A landscape with many valleys, sampled at points; each row gives a point and its height.
From any point a ball takes the steepest step (drop divided by distance) to one of its 2 nearest points. It stops when none of these is lower. Distance is the straight distance between rows; heights are no part of it.
(483): [  4   1 -18   4  16  -2  -2   3 -36 -15  10 -11   0  -6  -9  13  -1  14
  11 -20   6  -5   1  14 -15  20   4  -8   3 -15 -13 -15  -4  -5]  (h 559)
(192): [-33   9 -24  -5   8 -13   5  -4  21   3 -11  13   5  -3  10  -4  17  -9
   8   3 -33 -32  -1  -8  10  -4  26  -8  13   8   1 -12 -10  16]  (h 329)
(1232): [  5 -10   4 -42   8  20 -10 -12   6  22 -13   3  -1  -9   4 -16  -7   5
   0  23  35  30 -22   6   3 -22  -8  -9 -13  12 -12  23  -9 -24]  (h 397)
(1122): [ -2  20  11  -9  -7  -2  -6  -2  -3   9   1   9   3  22   4   2 -16 -22
   5  11 -13   2  -6   6   0   4   0  -1  11  -5   9  21   9  -2]  (h 314)
(1364): [-17 -27 -37 -39   4  -1  -1 -24  14 -20 -21   5  -7 -13   1 -19  26  17
  10  19   0  -9  -6 -11  -1  -9  22 -26   8  15 -17 -10 -33  -2]  (h 645)
(635): [  7  27   5  -4  29 -17  11  12  18 -27  -1 -28 -21   0  16  21 -12 -15
 -10  20   4 -30 -37  -9 -20  -1  -1   4 -13   7 -13   3   4  15]  (h 420)
(589): [ -7  36  -9 -31  35  -4   4   4   2 -15   1   0 -15 -18  -7   2 -29  13
 -14  13   9 -34 -34 -13 -19  24   7   5 -23  18  -6   7   2   8]  (h 339)
(1043): [ -1   2  27  34  -1  14   5  21  39   2   4 -15 -18  12  26  -6  12 -30
  -4  20 -13   0 -24 -14  13 -15   5  11   5  -7   9   5  11  28]  (h 379)
(548): [  4   6  11   6 -33   8  -9   0  -1   9   5   7  -1  34   1  -8  -6 -25
  10   5 -20   2   0   8  14  -1  -2  -9  20 -12  15  20  12  -8]  (h 246)
(261): [-26  -9  12   3  17   8   7   6  46  12 -18  15  -1 -25  17 -18  26  11
 -13  17 -15  -9  -4 -24  16 -19  25   2  -2   7  -7  -7 -13  26]  (h 135)
(994): [-11  26   6   1  14  -7  -3   2   3  28   1  25  34   0  -7  -1 -28   3
 -22  -7 -14  17  18  -1  -7   9  -5  36 -15  -2  18  -2  11   5]  (h 520)
(925): [ 16 -12 -23  -6 -34 -27  -3 -22 -17 -16   6   9  15  21 -11   9  -9  -5
  11  -7  -4  15  15   6  -2   7 -21 -10   7   6   9 -13   4 -12]  (h 539)
(1328): [-15 -18 -35 -40   0   3   1 -21  19  -8 -20   3 -18  -8  10 -18  22   3
  10  23  -6 -15 -30   2   6 -17  21 -37  14  13 -18   3 -29 -10]  (h 622)
(724): [ -1 -15 -44 -30  -8 -19   4 -34 -31 -29   3  14  -3   5 -24 -16 -16  21
  15   6   4  15  16 -14 -19  25  -7  -5 -18  17   8 -19 -11  -4]  (h 410)
(684): [ 18  -7 -40   6 -37 -40  10 -14  -4 -16   7  -1  19  17  -9  26   0 -15
   6 -12 -20  24   8  25 -12  -8 -28  -5  12   8   5 -25  15 -18]  (h 497)
(1003): [-20 -13 -10  40   4 -12  12   3   7  10  -4   2  13  -6  -6   7  29   2
  -1 -27 -18   0  31   4   6  -2  10  17  10  -8   9 -38   6  12]  (h 575)
(626): [ 10  -8  30   5  26  15   1  21  -1   4  -1 -11  -4 -29   7  -2   6  20
 -14   4  37   4 -11  -9  -5   0  -2  13 -17   8 -21   9 -10   9]  (h 429)
(503): [ -1   7  33 -25 -14  20 -12  -9 -15  23  -4  14  -5  11 -13 -25 -26   9
   6  12  22   6  22 -15  14   5  -2   7 -12   8  18  32   8  -4]  (h 366)
(1094): [  6   9 -29 -26  43 -13   4  -4   8 -17  -9 -19  -5 -18   2  10   0  11
  -3   1   7 -10 -33   7 -28   1   5   1  -5   0 -25 -17  -8   1]  (h 491)
(473): [ 14  -8 -21 -25 -20  13  -2 -15 -34  15  -5   2  -7  14   1   1  -6  -2
  24   8  19  27 -17  31  -1  -6 -18 -22   5  -3  -6  13  -1 -39]  (h 543)
(795): [-10  21  33 -22  26  22   5  19 -17  12   2   7 -23 -21   0  -6  -8  26
 -14  14  29 -25 -20 -14   7   9   5  -1 -24  10  -6  24  -2  -1]  (h 475)
(890): [-15  -7  -8 -48 -14  27  -3 -18   3   7 -16   7 -21   4   5 -31  -3   1
  15  31  15  -6 -14 -11  14 -16  12 -33  -4  16  -6  33 -14 -19]  (h 571)
(1127): [ 23 -23  20  43 -44   9  -6  16  -1  -1  20 -16  -3  14   0  10  21 -20
   4 -25 -16   5   7  10  17  -9 -15  -8  22 -21  14   0   9  -9]  (h 687)
(218): [-12   7  38   8  24  19   8  21  37  12 -15   7  -8 -27  20  -9  13  19
 -19  21   6  -2 -13 -34  17 -13  12  16 -16   8  -5   2 -12  30]  (h 227)
(517): [  2  -3 -18  -9  23  -9   4  -1 -10 -18  -3 -16 -14  -3  -1   5  12   2
  12   1  10 -12 -19   2 -14   2   6 -11   3  -3 -19  -4 -14   5]  (h 525)
(1148): [ 21   7  -7 -21  45   7   0  15 -14 -11   4 -21 -12 -34  -2   6 -17  21
 -15  -1  40  -5 -44   6 -31  22 -12   9 -28   5 -20   0 -11  -7]  (h 360)
(365): [ 10   1  -6  11 -42   6  -3  -3   8  21   7  14   6  24   3  -7   9 -20
   5  -3 -16  11  -4  27  14  -9  -2  -7  22 -15   2   6   7 -14]  (h 326)
(1192): [-30  33 -25 -18  11  -7  -1  -2 -14   1   1  20   5   0  -4   3 -11  10
   6   1 -15 -33  -3  -3  -6  28  18  -1  -3  -3  -3  -4  -5   4]  (h 250)
(1327): [ 11  -3 -22  11   0  -5   1   3 -48 -19  19  -5   5  -9 -20  24 -14  20
   5 -32   1   5  18  14 -18  32 -12  -3   2 -14   6 -15   2 -11]  (h 585)
(753): [ 13 -10   7  38 -21  17   4  25  37  13  15 -14  -7   7  33  -4  18 -40
  -2   4 -14  12 -40  23   5 -25   6  -1  24 -20  -3  13  13   4]  (h 495)
(949): [ -8 -11 -22  38   7 -22  14   8   2  -1   1  -7  16  -9  -2  20  22  -4
  -4 -27 -11  11  24  18  -6 -13  -3  14  12  -7   6 -49  17   3]  (h 608)
(333): [  9 -13  21  41   5   2   4  19  -1   6   5 -19   5  -6   1  12  17   4
  -4 -20   8   9  17   5   1  -4  -4  13   2 -17   4  -8   7  12]  (h 427)
(1175): [-19   4 -51 -21  -2 -19   3 -25 -19  -1  -5  30  24  -3 -15  -4 -10  21
   6 -11 -11  10  23   7 -20  22   6   4  -5   6  -4 -34  -7 -10]  (h 328)
(1355): [-28  -5 -34  -7  10  -1   5   2  -7  18 -15  22  10 -20  -2   4  33  19
  11  -8 -17  -6   8  21   3   1  17  -2  12  -6 -21 -31 -17  -9]  (h 493)
(1156): [  0  26 -24  13  24 -12   1   7 -13  -6  11  -3  25 -10  -1  31 -24  -5
 -16 -25 -11  -1   5  14 -26  18  -5  19  -4 -11  15 -18  10  -2]  (h 662)
(848): [-13   1  12  41  21   9  14  35  28  22  -8   2  -3 -18  25  17  32   0
 -14   3 -16 -10 -23   8   8 -11  10  19   4 -16  -5 -19  -1  17]  (h 611)
(758): [ 23   8  -8 -27  38  -3  -4   1  -8 -16   0 -25  -7 -14   0  10 -28   2
  -9   9  34   4 -36   2 -36   6 -16   8 -26   6 -16  12   0  -3]  (h 327)
(719): [-12  35  36 -14  20  10   6  26   5  15   1  14 -24 -18   0  -4 -11  17
 -19  19   8 -27 -20 -26   7  11  10   7 -22  11  -2  26  -1  11]  (h 451)
(1277): [ -7  23 -14 -14 -20 -28  -8 -18  -9 -18   6   8   2  37 -10  -1 -33 -20
   8   8 -29 -14  18 -10  -1  13  -3  -5   2  10  18   8  14   2]  (h 607)
(714): [  3  12  -6 -22 -32  -8  -8 -24 -29 -10   7   3 -11  36  -9   1 -29  -9
  21  13 -13  -9   8  -3   2  17 -12 -17   1   3  17  21  14  -9]  (h 617)
(1069): [ -9  32  16   9  11  -3   0  16  14  12  -5   4   3  12  12  15 -12 -17
  -9  13 -18 -12 -14   1   0   1   3  14   2  -4   4  13  11   8]  (h 372)
(821): [ 29  12  10  -7 -11  -8 -21  -9 -26 -20  17 -15   0  18 -11  29 -42 -20
  -9  -8  -4  12   0   1  -9  12 -35  -3   1  -6  22  25  17 -15]  (h 534)
(561): [ -3 -26   5   5  -8  10  -1 -14  22 -16  -4  -7 -13  -2   6 -29  23   1
   6   5  15   1  14 -22  18 -19  17 -22   4  10 -17   0 -19  12]  (h 334)
(1379): [  6 -17 -19   6 -48  -2   2  -9   3  18   2  24  12  23  -3  -9  18  -7
  13  -3 -14  15  12  23  17 -15  -5 -14  20   0  -1 -15   4 -20]  (h 399)
(152): [-13   3  29 -18   3  22   2   2  28  29 -15  18  -4  -8   7 -26   8   7
 -10  25   5   2 -11 -17  23 -18   9  -2  -6   7 -10  23  -3   6]  (h 316)
(744): [-16 -16 -28  -1 -13 -10   1 -24  41  20 -15  19  19   9   9 -16  21 -18
   0   6 -30  14   5   8  14 -22  22  -2  13   7  -6 -21  -3   2]  (h 319)
(643): [  9  20 -24 -22  39 -25   5  -5  10 -28 -10 -22 -11  -9   4  16  -8  -1
  -2   9  -2 -30 -44  -6 -36   9   2   3  -9   7 -19 -12  -3  12]  (h 461)
(1024): [ 27 -18   3  31 -38  -6  -1   4 -19 -21  19 -19  -4  17  -5  22  11 -15
   6 -24  -9   6   5  18   8  -2 -19 -17  23 -15   3   2   5 -14]  (h 660)
(1182): [  7 -20 -16  19 -13  -5   3   0 -16 -22  14 -27 -22   8   3   5  27 -12
  22 -10  -2 -17  -7  19   0   3   7 -18  25  -7 -15  -6 -17   1]  (h 598)
(314): [ -8  45  -1 -24  25 -10   0  15  -3 -19   2 -17 -25   3   0  15 -23  -4
  -4  18   2 -33 -38  -6 -17  16  -2  -6 -14   7  -8  19   6   1]  (h 381)
(600): [  3 -21  16  57 -29   9   4  21  15   0  24 -13 -13  17  12   0  27 -22
   8 -13 -22 -12  -2   8  21  -5   6  -2  26 -20  18  -5   6  12]  (h 672)
(465): [ -3  -3  11 -21   9  32  -5   9 -24  43 -12  13   1 -21  -2  -9   8  27
   8   2  33  12  -2  19   8  -5  -5  -5  -6  -3  -9  11 -10 -29]  (h 462)
(375): [ 11  12  47  22   9  12  -2  32  -6  -5   7 -25 -22  -1  10  11  -5  -4
  -2   9  12 -16  -9 -15   0   8  -4   2  -3  -5   1  28  10  16]  (h 640)
(187): [ -9 -13 -37   3 -13 -26   6 -27  24   0  -4  18  20  12  -3  -4  17 -14
   3  -4 -25   7  13   9   8 -16  10   2   7   9  -4 -37   0   3]  (h 387)
(283): [ 11   4 -16 -13   2 -10 -12 -16 -42 -35  14 -15 -10   9 -20   6 -36   5
   9  -5  13  -3   7  -7 -23  34 -16  -6 -14   5  10   4   7  -3]  (h 474)
(478): [-14  -8 -19 -51  -1  15   3 -16  23   5 -18   7 -12  -5  11 -20   8   2
   5  34   7  -8 -38  -3  16 -24  13 -30   5  15 -19  20 -21 -16]  (h 597)
(1377): [-21  22 -10 -21  16  -8  -7 -17   3  13  -1  30  28  -6 -15 -20 -30  10
 -15   1  -9   4  23 -15 -16  16   2  31 -21  13  11  -3  -4   9]  (h 484)
(870): [  0  -9  29  30 -23  28   2  18  -7  24   0   7 -15   6   1 -16  29  11
  19 -10 -12 -18  14   3  29   6  16  -5  18 -23   7   8  -3   7]  (h 540)
(622): [ 15 -18   1  20 -10 -19   5 -13  47 -18   8 -26  -1  20  11 -12   4 -44
   0  10 -11  11  -8  -9   4 -20  -2   1  -1   3   4  -7  17  17]  (h 221)
(1165): [  3 -12   7  37 -12   3   0  13  -7 -13  16 -23 -18   9   8  11  24 -14
  13  -9 -14 -23   0  11   9   9  13 -13  22 -12  -2   2  -3   6]  (h 633)
(299): [ -2  -6  -2 -37  16  18  -3  -4  -8  28 -12  12   9 -23   0 -10  -2  25
  -1   8  33  25  -5  11  -4  -9  -1  -1 -16   7 -16   5 -13 -22]  (h 431)
(1033): [-33  32 -14  -2  33  -7   5   9 -10  -6   3  17   8 -15  -5   4 -12  18
 -10 -15 -13 -42  -4  -5 -11  31  18  12  -9   3  -1 -18   0  14]  (h 309)
(480): [  0 -12 -38  12 -24 -31   9 -18  23  -5   2   1  18  18   6  10  16 -24
   6 -11 -25  13   7  24  -3 -21  -3  -1  15   4  -3 -33   6  -8]  (h 440)
(996): [-28  22 -22 -31  17 -10  -4 -18  20  12 -19  31  20  -5  -1 -14  -9   5
  -9   7 -21 -10  12 -13  -1   2  20  12 -12  12   1  -9  -6  10]  (h 442)
(1044): [ 22  -1  26  25 -36  14  -7  10 -14  19   8   6  15   9 -11  19  -1  -5
  -5 -23 -16  28  18  17  15  -1 -29   8  17 -21  27   9  18 -19]  (h 632)
(247): [  5 -41   4  15 -24   3   2 -10  22  -5   4   0  -4   5  -4 -29  35   4
  10 -10   8   7  26 -11  21 -19  12 -18   9   5  -4 -17 -12   8]  (h 391)
(1040): [ 10 -16 -22 -28 -21  -4  -4 -26  -6   4  -4   9   3  16  -4 -11  -6  -3
  15  14  17  32  -4  14   1 -16 -11 -16   7  11  -5   6  -4 -29]  (h 507)
(1195): [ -2   8  32  -3  24  26   1  25 -22  16   0   7  -8 -28  -1  -7   1  35
  -9  -2  32 -13  -3  -8   3  14   1   7 -18  -3  -3  15 -10  -1]  (h 463)
(752): [ -2  -7   8 -23 -17  23  -5 -14  -4  12  -8   5 -16  15   5 -27   4  -7
  19  19  17  -1 -11   0  20 -13   4 -24   4   4  -5  28  -7 -20]  (h 545)
(1406): [  0 -11  17  30   1  16   3  20  -3  29  -7   1   7 -24  -6  -2  32  24
  -1 -26  11  22  28  12   9  -8   0  12   7 -10  -6 -19   2   1]  (h 479)
(1264): [ -3   7   6   2  46  -5   9  15  29   7 -17   3   8 -36  22  13  11  13
 -25   6   4  -2 -22   0 -16  -5   5  22 -21   8 -16 -26  -6  11]  (h 556)
(425): [  6  -9 -28 -19  -4 -15   2 -24 -38 -40   7  -6  -9  12 -22  -9 -21  17
  15  -4  10  -5  13 -15 -24  24  -1  -2 -16  14   7  -6  -5   3]  (h 444)
(78): [  4   8 -27 -30 -20  -4   0 -21 -35 -16  -2   0 -26  28  -1  -2 -14  -8
  28  19  -2  -5 -18   5  -7  13  -5 -31   4   1   3  16  -1 -18]  (h 588)
(856): [ 19 -20 -28 -16 -43  -4  -2 -24  10  12  -3  16  11  20  -8 -14   6  -9
  11   3   7  35   1  24   6 -21 -17 -17  13   9 -10  -9   2 -32]  (h 465)
(740): [ -3 -12 -18 -15  -5  -1   0  -6  -9 -10  -1  -3 -12   9   0  -8  18  -4
  18   4   4  -9  -3   4   3  -1   9 -19  10   2 -20  -6 -14   0]  (h 557)
(786): [ 11  17  35  21 -11   4 -16  14 -17  -4  10  -8  -4  17  -4  26 -26 -18
  -5  -6 -21  -5   8  -7   4  13 -16   0  12 -22  25  26  22  -1]  (h 704)
(1173): [  0   1   3  -8   8  27   1  18 -31  40  -6   2  -7 -23   6  10  20  29
   9 -10  23   3 -15  36   8  -2  -4 -12   3 -14 -20   3 -10 -31]  (h 492)
(579): [-16   0 -32   7  -2   7   6  11 -28  19  -9  15   2 -10   3  14  30  16
  12 -21  -9  -8   3  37  -6  11  13 -10  23 -19 -19 -25 -13 -21]  (h 536)
(907): [-17  20  35  -2  -5  19   0  11  27  17  -6   7 -20   1   4 -23   5   5
  -3  25  -1 -15  -2 -33  23  -4  18  -4  -3  10   5  32   1  14]  (h 257)
(829): [ -5   8  -6  10   6  17   4  30 -23  30  -6   7   4 -24  -2  14  25  22
   2 -16   4   4  -4  34  -1   3   5  -2  13 -18 -22 -12  -5 -20]  (h 524)
(570): [  6   6  23 -17 -25  20 -10 -16 -31  28   1  19   3  14 -13 -17 -24  15
  11  -1  15   8  27   0  13  12 -16   1  -9  -4  26  23   6 -21]  (h 393)
(569): [ 26 -28  25   4 -11   5  -5  -9   5 -11   5 -19   2   9  -5 -17   3   0
   1   3  31  19  14 -10  10 -16 -10  -6  -4   3  -6   8  -4   6]  (h 364)
(1103): [ 20   7  28  35   2  24   1  34  16  16   4 -11   2  -1  19  23   1 -20
 -13  -1  -2  31 -20  12   0 -13 -16  12   9 -27   7  16  16   0]  (h 569)
(1402): [ -9 -13  -2  13  33 -11   4  -3   0 -12  -2  -4  12 -25 -10  -3   2  20
  -7 -21  10  -4  24 -16 -15   8  11  25 -21  10  -5 -25 -10  27]  (h 91)
(647): [  6  -8  22  51  11   0   9  20   7  -6   5 -20   3   2   8  23   4 -19
 -11 -11  -7   6   9  -2   4  -6 -14  22   3 -22  18  -9  18  18]  (h 380)
(1404): [-11 -26   2  -2  21  -5   1 -15  21 -27 -11 -15  -4 -16   1 -16  14   8
  -2   4  12  -3  14 -28   1  -9  21  -2  -5  15 -15  -8 -15  26]  (h 263)
(742): [-10  25   2   2  -2 -28  -6 -14  12 -11  -2   5  14  32  -8   1 -31 -29
  -7   5 -29  -2  18 -13  -4   4   2  13  -4   8  27   1  15  17]  (h 578)
(708): [ 10  26 -29  -2  17 -21   3   0   1  -3  -2  -9  21   2   3  34 -19 -23
 -10  -9 -17   5 -13  29 -29   0  -7  11   7 -12  -3 -13  11  -9]  (h 686)
(489): [ 26 -33  32  20 -36  15  -5   1  -3 -15  17 -16 -12  15  -2 -19  14  -8
  14  -3  19  10  17 -10  23  -5 -12 -17   6  -5   5  15   4  -3]  (h 419)
(446): [  5  13  -3 -27  28  -6  -8  -3  -7  -6   2  -6   4  -9  -2  -2 -31   7
  -6   7  16  -4 -17  -5 -23  12  -7  14 -20  13  -7  16  -1   1]  (h 284)
(240): [ -8   5  20 -38  16  17   0   1  18  26 -18  15  -2 -13  11 -20   1   9
 -12  28  25   3 -25  -8  14 -21   2  -6 -13  11 -15  27 -11 -11]  (h 356)
(140): [ 17   1 -16  -4 -37 -26  -2 -17 -29 -20  14  15  26  17 -18  24 -32   9
  -1 -14 -11  13  23  -1 -10  22 -37   5  -2   8  27 -11  10 -22]  (h 573)
(963): [  0  -7  16 -16 -12  16  -6   1 -13   1  -1 -13 -30   9   3 -16   5   0
  21  14  20 -16  -9  -4  22   2   5 -22   2   5  -4  32  -2  -8]  (h 515)
(302): [ -9  -1  -9 -37   1   2  -4 -28  -5 -13  -6   5  -4   5 -10 -22 -17   8
   8  12  16  -2  12 -24  -4   0   4  -5 -15  23   5  14  -6   4]  (h 180)
(136): [-16 -27  -2  -1  31  -4   1  -3  14 -10 -10  -8   5 -34  -4  -8  20  33
  -3  -5  14  -3  17 -18  -5  -7  20   5 -11  14 -19 -22 -21  16]  (h 191)
(42): [ -9  -2  10  22  37   4  15  28  27  14 -13   4   1 -35  22  15  29  12
 -19   6  -1 -10 -21   2  -1  -9  11  12 -10  -4 -18 -24  -9  13]  (h 582)
(1259): [ 13  17 -24   7  11 -10   5   7  15  12  -7 -12  19   2  20  33  -2 -30
 -15   1 -15  21 -30  38 -19 -23 -10  11  16 -13 -12  -7  14 -17]  (h 710)
(319): [ 16 -25   9 -17  10  -1  -5 -14  -1   2   3   0  13 -22 -15 -21  -5  24
  -8  -3  42  37  28 -10 -11 -13 -11  17 -22  23  -3  -7 -14  -5]  (h 346)
(466): [  6  21  32  28  16  -3  -7  23 -11 -17  10 -14  -1   1  -1  28 -34 -15
 -18  -5 -11 -11   9 -16 -12  21  -7  19  -7 -13  24  17  21  13]  (h 681)
(1361): [-29 -10 -11   3   0  -6   5 -11  47  15 -14  17  10  -3  16 -17  24 -12
  -3  10 -30  -2  -1  -8  15 -19  26   5  10   6  -2 -19  -6  15]  (h 244)
(976): [  7   9  45  27 -23  31  -6  27 -10  14   7  -9 -23  12   2  -4   6  -6
  12   0  -7 -16   1  -2  21  10   2  -7  12 -25  13  29   7   1]  (h 584)
(734): [-30   5  -8  -9  17  10   0   0   2  28 -17  30  13 -27   2  -6  22  26
  -4  -8  -9  -5   9   3   9   3  23   5  -1   1 -14 -19 -19  -2]  (h 450)
(739): [ 18 -26 -21   0 -43 -28   1 -29  10 -26   8   5   8  32  -9 -11   0 -11
  14   2  -3   7  13 -11  11  -7 -15 -16   4  19   4 -14   2  -4]  (h 579)
(736): [ -4  10   0 -34  11   2  -8  -9   2  -8  -5  -5 -12   2  -3 -13 -20   1
   0  19  18  -4  -9 -12  -9  -1   2  -3 -12  17  -5  25  -4   2]  (h 234)
(1356): [-19   6 -34  -7  14 -25   6 -21  -7 -10  -2  16  23  -1 -12   2  -5  10
   1 -13 -17  -7  21   0 -14  15  14  12  -4   6   0 -30  -5  11]  (h 268)
(1137): [  7 -14  18  46  -1   0   8  13  35  -9   7 -26   0  14  17   7   5 -35
  -6  11  -9   9  -5  -9   2 -16  -7  14   8  -6  17  -7  23  23]  (h 313)
(901): [ -5  27  10  -3  10 -19 -10  -4   8   7  -2  11  23  16  -5  -1 -40 -17
 -18   2 -17  13  13 -11 -10  -1  -5  28 -12   5  27  11  16  11]  (h 550)
(77): [ 23  -4 -17   4 -15 -19   0  -4 -43 -37  18 -21  -3   8 -13  34 -12  -4
   4 -23  -1   2   0  15 -14  17 -23 -17  14 -11  10  -2   4 -15]  (h 614)
(172): [  1  11  54  31  -6  20  -5  34  -4   3   3 -10 -31   7   1  -4   3   4
   5   3  -7 -22  13 -20  17  12   5   4   2 -14  18  27  12  22]  (h 613)
(1022): [ -5 -21  20  26 -20   3   3  -4   1  -4   4   4  -2   9 -10 -22  27  14
  11 -12  -4 -12  41 -19  25   6  15  -3   7  -1  14 -12  -7  20]  (h 458)
(1411): [ 25 -20   8   7   0 -12   3  -6  26 -17   4 -31   4   7   5  -7   1 -21
  -4   2  17  24   1  -1  -5 -24  -9   2   0   8 -12   0   5   9]  (h 307)
(1378): [  0   7 -18 -23  53  -4  10   9  14  -1  -9  -3   6 -42   4   7   2  24
 -25   1  17 -10 -33   8 -28   6   3  13 -21   8 -31 -22 -14   2]  (h 523)
(743): [-10 -14  21  20 -23  19   2   6   2   4   1   4 -17   7   3 -27  35  10
  17  -6  -7 -26  23 -11  26  -1  23 -12  11  -9   6   5 -11  13]  (h 501)
(1062): [-14  15  32 -25  -5  24  -7   1  -2  11  -6   4 -20  -6  -5 -29 -12  15
   5  22  23 -17   8 -30  18   3   8  -7 -18  19  11  40  -2   4]  (h 318)
(98): [ -1 -12 -12 -21 -12 -10  -2 -29   1  -4  -2  15  15   7 -16 -18 -12   7
   0   4   8  17  23 -12  -1  -3  -2  10  -8  19   2  -7  -7   1]  (h 249)
(1381): [ 26 -13  -8  16 -31 -21  -4  -5 -26 -41  19 -21  -3  16  -7  43  -8 -24
   5 -23 -14   2   3  13   1   7 -35 -17  21 -10  15   1  11 -20]  (h 634)
(257): [-16   1 -17   5  23 -20   6  -8  12  -9  -7  -2  14  -7   0   0   5   0
  -4  -9  -9  -8  11  -9 -10   4  14  16 -12   2  -6 -20   0  19]  (h 192)
(942): [  8 -18   1  -7 -12  -6  -5 -19  -5   4   0  15  19  -3 -16 -13  -6  17
  -7  -5  23  35  30  -4   3  -9 -14  10 -13  16   4  -7  -5  -9]  (h 301)
(10): [  9  14  29  25  27   1   1  26  -9 -17   9 -19  -6  -8   7  22 -15  -3
 -16  -1   3 -16  -5 -13 -11  14  -3  13 -11  -7   1   9  12  22]  (h 661)
(253): [  1  -4 -19  30  13 -19   8   5 -13  -9   7 -17  24 -13  -8  31   0   1
 -13 -34  -3  12  24  18 -20   1  -8  20   2 -12   6 -35  15   0]  (h 635)
(72): [ 19 -11  24  47 -17  26   4  29  24  12   7 -19  -2   5  26  14  13 -33
 -13   1 -15  25 -29  24   6 -25  -6   3  24 -27   4  13  14  -9]  (h 535)
(306): [ 22   2  33  27 -23  17  -8  14   4  18   8  -2  10  13   2  18  -3 -23
 -13  -9 -16  33   1   7  12  -9 -23  10  19 -26  24  18  24 -12]  (h 605)
(1128): [ 17 -18  21   6 -28  15  -8  -1   1 -12  16 -22 -33  20   4 -19  10 -18
  21   7  14 -11  -2  -4  13  -6   2 -29  10  -2  -6  25   0   2]  (h 472)
(222): [ 15   4  13  -2  -8 -11 -10  -4 -30 -35  19 -27 -12  14 -13  16 -36  -9
   4  -9   3  -6  11 -10 -12  19 -14  -6  -4   3  14  18  13   6]  (h 504)
(169): [-11  35  18  -3  24   5   9  27   4  16  -3  12  -7  -5   8  12  -5   0
 -17  13  -3 -25 -29  -3   3   5   6   5 -12  -3  -6  12   3   5]  (h 415)
(481): [-12  -1 -51 -36  -1  -5   4 -33 -32  -5  -6  29  11   1 -17 -11 -20  25
  14   0   5  10  13  -3 -24  22  -2  -3 -13  11   2 -24  -6 -15]  (h 371)
(826): [  6  18   4  22  14 -10  -6   9 -22 -18  14  -6  21  -7  -7  36 -34  -9
 -19 -28 -14   1  12   3 -16  19 -19  17  -1 -16  25   0  19  -4]  (h 682)
(44): [-15 -13   4  34  -3  11   7  18   7  28  -7   9   9 -14   5  -1  43   7
   5 -17 -13   3  19  11  19 -12  16   9  11 -15  -7 -26 -10   7]  (h 526)
(741): [-31  27 -13 -20   0 -13   0  -7   3  -6  -8   9  -9  12   0  -5  -4  -1
  14  12 -20 -32   0 -12   6  11  23  -8   4   8   0   5  -4  12]  (h 310)
(1076): [  3 -10  13  25 -13  14   2   9  45   5  14  -8 -19   7  25 -18  22 -33
   5  13 -14  -8 -26  -3  12 -21  17 -10  14  -7  -4   5   4  20]  (h 433)
(24): [ 23   5   3   1 -30 -22 -13  -8 -21 -18  16   6  22  16 -14  28 -35 -16
 -12 -20 -10  18  14   1   0  10 -39   6   1   0  34  10  17 -19]  (h 560)
(1257): [ 17 -13  17  -6 -26   5  -5 -15 -21  22   3  20  15   4 -16 -15  -7  21
  -3  -5  24  32  34   2  10  -3 -20   8  -5   4  16   7   1 -17]  (h 347)
(101): [ 11 -22  15 -11  32   6  -4   2   9   1  -3 -11   5 -33  -2 -11   3  22
 -15   1  42  26   9  -9 -21 -16  -2  19 -22  14 -21  -4 -13   7]  (h 388)
(761): [-35  21 -10 -26  26  -1   3  -3  18  24 -21  37  15 -18   4  -2   4  13
 -15   7 -25 -17  -6   0   9   3  22   6  -7   6  -6  -8 -10   7]  (h 403)

Where does a ball stop that starts at each point below?
(714) => (548)
(1277) => (761)
(1364) => (302)
(1328) => (622)
(466) => (1402)
(1024) => (302)
(795) => (548)
(1044) => (1137)
(1003) => (1137)
(1022) => (1402)
(829) => (907)
(848) => (1137)
(1165) => (302)
(222) => (1402)
(1264) => (302)
